A landscape with many valleys, sampled at points; each row gives a point and its height.
From any point a ball rolls to the lowest of the 2 points nearest to it. It stops when none of these is lower. Distance is the straight distance between rows; heights are no part of it.
Q157 h=360: [159 154 136  33 130 140 116 104 135 182 107 162 164 221 129  93 194 174
 161 105]
Q479 h=144: [118  70 202 106 142 148 138 137 127 101 120  87 164 114  93 128 117 146
  93 134]
Q968 h=619: [101 190  60 167 130  89 126 114  63 158 124 131  89 151 184 158 140  96
 148 128]
Q536 h=185: [104  60 165 202 170 144 132 153 134  90 111 155 108  52 112 109 116 110
 164 210]
Q587 h=265: [125 117 140 124 156 145 106 157 139  22 138 118 118  74 163 146 134 102
 151  97]
Q950 h=19: [131  76 124 186 162 138  80 161 126  67 126 137  69  65 126 139 101 100
 154 181]
Q163 h=459: [151 108 142 156 130 138 106 115 113 171 116 112 158 148 145 135 134 115
 134 110]
Q907 h=383: [120 132 151  81 132 113 127 110 180  93 115 136 133  76 146 101 149 102
 107  92]
Q917 h=372: [129 168  65 120 117 120 136  85 143 105 170 164  81 109 148 106  99 117
 161 137]
Q109 h=322: [149 129 132  63 133 117  81 101 110 193 116 154 147 211 140  99 171 133
 132 138]
Q525 h=494: [161 140 101 132 125 132 109 122 111 123 139 113 143 176 176 152 125 105
 174  91]
Q862 h=382: [123  82 122 141 139 128 108 175 105  61 153 101 139 174 136 163 119 128
 129 139]
Q912 h=431: [100  96 161 102 132 150 141  88 130 143 152 130 212 172 133 110 183 144
 151 140]
Q257 h=324: [160 137 122 148 101 120 114  95 108 174 118 127  89 121  75 107  75 157
  91 171]
Q948 h=321: [109 135 126 145 125 131 160 120 141  84 135 117 130 124  97 131 116 143
 117 128]
Q383 h=476: [ 85 105 126 140 146 136 140  94 124  84 150 154 176 161 125 115 169 152
 145 173]
Q754 h=636: [136 169  93 189 139 137  78 116  55 146 113 122 100 132 186 168 135  99
 165 116]
Q159 h=398: [176  87 133 122 142 181 146  71 171  87 114 152 109 145 108  99  72 112
 196 120]
Q532 h=565: [ 91 144 117 157 123 100 129 168  84 138 154 124 137 119 172 162 146 125
 108 146]
Q788 h=166: [190 184 110  54  97 135 156 133  87 172 145  98 115 202 130 142  88 156
 121  85]
Q226 h=377: [ 79  95 150 142 139 109 100 214 128 135 101 135 134 106 146 161 171 103
  91 124]
Q752 h=490: [120 131  91 136 165  88  60 178  80 108 111 131  80 124 181 153 141 102
 117 137]
Q16 h=118: [196 189 120  93 100 139 136 113 111 152 135 106 106 144 168 138  79 119
 133  63]
Q720 h=604: [139 137 124 127 159 167 134  73 142 104  82 159 132 145  95  90 133 185
 128 134]
Q662 h=286: [118 131 120 128  95 125 150 122  88 179 171  97 170 203 106 144 117 146
 121 142]
Q187 h=218: [107 144  89 133 140  86  99 115 125 162  94 144 134 179 144 117 184 129
 120 124]
Q204 h=385: [164 133 107 120 110 162 140  69 154  87 172 156 107 123 142 104  79  99
 201 132]
Q539 h=413: [149 100 151  93 109 155 171  80 180 135 130 152 119 157  94  87 102 125
 167 141]
Q750 h=53: [185 172 119  98 136 145 127 115 150 101 105 121 128 139 138 125 107 141
 142  57]
Q327 h=276: [125  70 161 188 138 141 142 127 134 123 121 119 133  91  83 105  95 135
 135 203]
Q613 h=598: [ 78 186  88 183 139 110 119 129  49 126 134 153 120 138 166 152 162 138
 126 155]
Q650 h=287: [118  51 179 165 154 151 139 136 133 151  82 104 151 119  69 118 137 150
 111 159]
Q252 h=394: [147 104 168  67 125 163 142  87 131 170 139 151 180 203 118 102 156 151
 164 115]
Q48 h=165: [108 104 123 167 152 111  93 142  87  83 155 145  95 106 123 122 104 127
 126 208]
Q451 h=161: [174 169  98 119  81 135 158 103 121 133 168 115  96 117 131 136  51 123
 126 112]
Q365 h=285: [121 122  81 171 138  97 112 143 134 142 101 125 101 167 131 134 128 107
 130 136]
Q388 h=511: [140 130 118 129 125 127  97 140 131 128 154 121 110  69 189 149 123  82
 147  91]
Q780 h=363: [109 157  82  96 125 123 165 150 139 136 132  93 142 200  74 145 145 172
 107 106]
Q659 h=466: [130 169 135 118 122 113 139 152 108 129 136 107 146  84 166 154 127 134
  84  69]
Q850 h=526: [ 79  90 157 164 156 145 150 115 143  77 120 156 172  91 116 108 181 143
 139 165]
Q989 h=439: [129  96 116 102 143 102  74 172  93  97 166 107 118 141 168 149 114 104
 120 124]
Q21 h=154: [ 92 107 133 206 130 136 152 184 139  96 143 131 134  93 128 159 132 106
 161 162]
Q337 h=400: [125 161  91  72 138  95 133 153 140 108 110 118 118 165 116 117 149 158
  95  95]
Q76 h=451: [120 117 136  93 159 113 111 152 138  98 106 113 161 147 132 126 171 149
 100 102]
Q502 h=533: [ 93 160  77 140 106  99 157 115 116 148 168 137 140 136 153 129 147 110
 125 138]
Q965 h=125: [120 104 182 132 108 129 113 103 112 214 130 110 169 102  84 112 141 151
  89 163]
Q55 h=367: [142  90 161  41 105 132 154 116 196 181 128 112 145 167 103 101 140 109
 157  99]
Q566 h=549: [122 166 122 170 142 138  93 168  97 117 120 120 124  70 206 175 153  99
 149  68]
Q924 h=404: [138 140 156 147 108 130 155 170 130 109 122  87 122  68 120 155  94 121
  86  89]
Q243 h=188: [ 72 135 146 147 123 103 143 211 141 103 111 143 115  66 115 148 155 127
  76 157]
Q508 h=488: [109 108 165 129 161 124  81 163 115 124  95 131 155 102 139 135 173 149
  76 129]
Q853 h=257: [120 105 166 115 124 153 172 111 173 124 119  98 149 109  78 121 124 135
 112 121]
Q244 h=482: [100 109 124 189 166 130 122 155 165 103  51 155 111 100 102 132 158 151
 114 132]
Q146 h=254: [182 132 170  66  98 159 139  90 134 173 138 117 131 146  79 110  97 160
 122 116]
Q245 h=417: [ 88 153 122 128 111 106 158 185 123 114 167 129 104  40 173 153 121  97
 104 122]
Q627 h=290: [115 195 106 128 146 105 112 110  76 162 100 127 144 153 172 135 180 143
 111 100]
Q612 h=223: [115  81 158 108 107 139 130 110 119 169 169 104 173 158  80 126 121 144
 121 172]
Q833 h=353: [137 166  73 133 114  97 129 104 131 136 126 151  68 106 109 113  89 132
 106 152]
Q132 h=327: [129 146 109  73 103 126 175 132 117 126 182 114 154 208 116 130 120 146
 132 125]
Q665 h=277: [109 112 146 186 114 135 196 146 167  77 147  97 123  97  89 141  98 107
 137 138]
Q100 h=354: [143 177 129 106 124 142 134  99 115 143 119 136 181 172 141 125 172 165
 129  91]
Q180 h=596: [101 104 163 142  96  94 133 164 124 138 163 107 124  79 106 137 108 109
  97 181]
Q17 h=624: [127 112 142 198 103 102 118 189  92 150 145 115  99  73 124 154  86 108
 114 180]
Q340 h=210: [193 181 147  28  99 140 120 123 104 181 129 133 103 175  99 111 109 183
 107 100]
Q936 h=340: [127 127  84 144  97  91 147 143 152 205 123 101 121 166 101 133 131  98
 115 123]
Q425 h=155: [163 129 133 122 165 170 116 122 132  44 115 111 141 117 155 138 112 131
 154  72]
Q851 h=618: [134 112  97 165 142 141 143  84 149 135  94 150 120 178  83 103 117 156
 156 156]
Q33 h=291: [155 127 148 101 111 142 126  73 150 204 110 148 108 130  54  97 110 166
 109 162]
Q944 h=381: [132 136 126 139  86 136 164  89 166 186 142 127 155 127 117 115 121 113
 146 119]
Q277 h=275: [129 136  92  80 137  91  87 110 124 144 137 169 105 173 150 101 155 119
 126 149]
Q689 h=292: [115  83 126 201 158 149 114 149 103  96 123 127 145 146 128 149 129 134
 153 162]
Q158 h=576: [115 130 144 190 149 162 132  79 123 120  99 165 155 110 120 113 160 169
 125 148]
Q927 h=386: [114 123 107 123 124 115 144 152 177 183  86  93 130 150  80 135 153 131
  93  91]
Q776 h=379: [109 160 119 180 164 142 113 160 115  75  92 152 118  90 145 152 150 153
 102 114]
Q696 h=330: [140 108 157 134 107 127 156 142 182 124  95  90 109  81  72 128  77 115
  93 104]
Q681 h=415: [ 94  72 154 116 161 117 119 154 177  82 103 136 128  92 131 115 156  95
 116 131]
Q348 h=561: [111  83 186 129 121 113  90 154 106 147 139 125 141  72 149 127 137 113
  95 154]
Q880 h=389: [175 133 137  37  98 127 142 128 177 141 139 140 108 183 122 108 114 114
 153  85]
Q298 h=518: [ 91  94 155 137 133 113  85 180 112 103 162 139 101  44 165 143 127  83
 136 170]
Q370 h=269: [135 173  90 134 148 125 112 121  92  93 114 138 105 138 147 142 120 161
 108 119]
Q228 h=329: [128 120 176  38 113 135 143  97 170 132 142 119 160 118 121  97 143 117
 117  88]
Q623 h=206: [154 183 124 122 108 140 133  91  81 120 151 131 127 125 128 128  85 161
 107 130]
Q477 h=483: [109 122 115 101 137 104  93 128 127  95 169 144  95  69 172 117 125  90
 127 143]
Q473 h=344: [132  82 149 124 166 141 106 113 163  76 118 135 112  82 151 119 114  89
 164 124]
Q153 h=513: [134 183  78 100 117 107 142 119  91 143 172 124 132 161 197 143 129 106
 155  93]
Q428 h=402: [166 159 118  88  70 131 171 100 170 195 144 146 115 161 131 105 116 116
 160  92]
Q581 h=345: [ 76 150 110 155 125 114 158 166 163  70 122 140 103  52 127 140 135 115
 121 129]
Q424 h=414: [153 109 153 190 107 155 147  93 146 189 108 111 164 118  99 116 114 137
 144 136]
Q516 h=627: [172 132  85 159 142 136 101  94 135 144  77 150  90 187 113 121 102 123
 162 129]

Call two points neighbours if one is among the 2 nearest of the other. Go from one point of each pair to the other, from neighbour to neighbour, staying as low as possible. Name the highest point that can't be avoided.
Q479, Q21 -> Q689
Q187, Q944 -> Q424
Q243, Q965 -> Q508
Q228, Q944 -> Q428
Q187, Q965 -> Q927
Q479, Q950 -> Q650
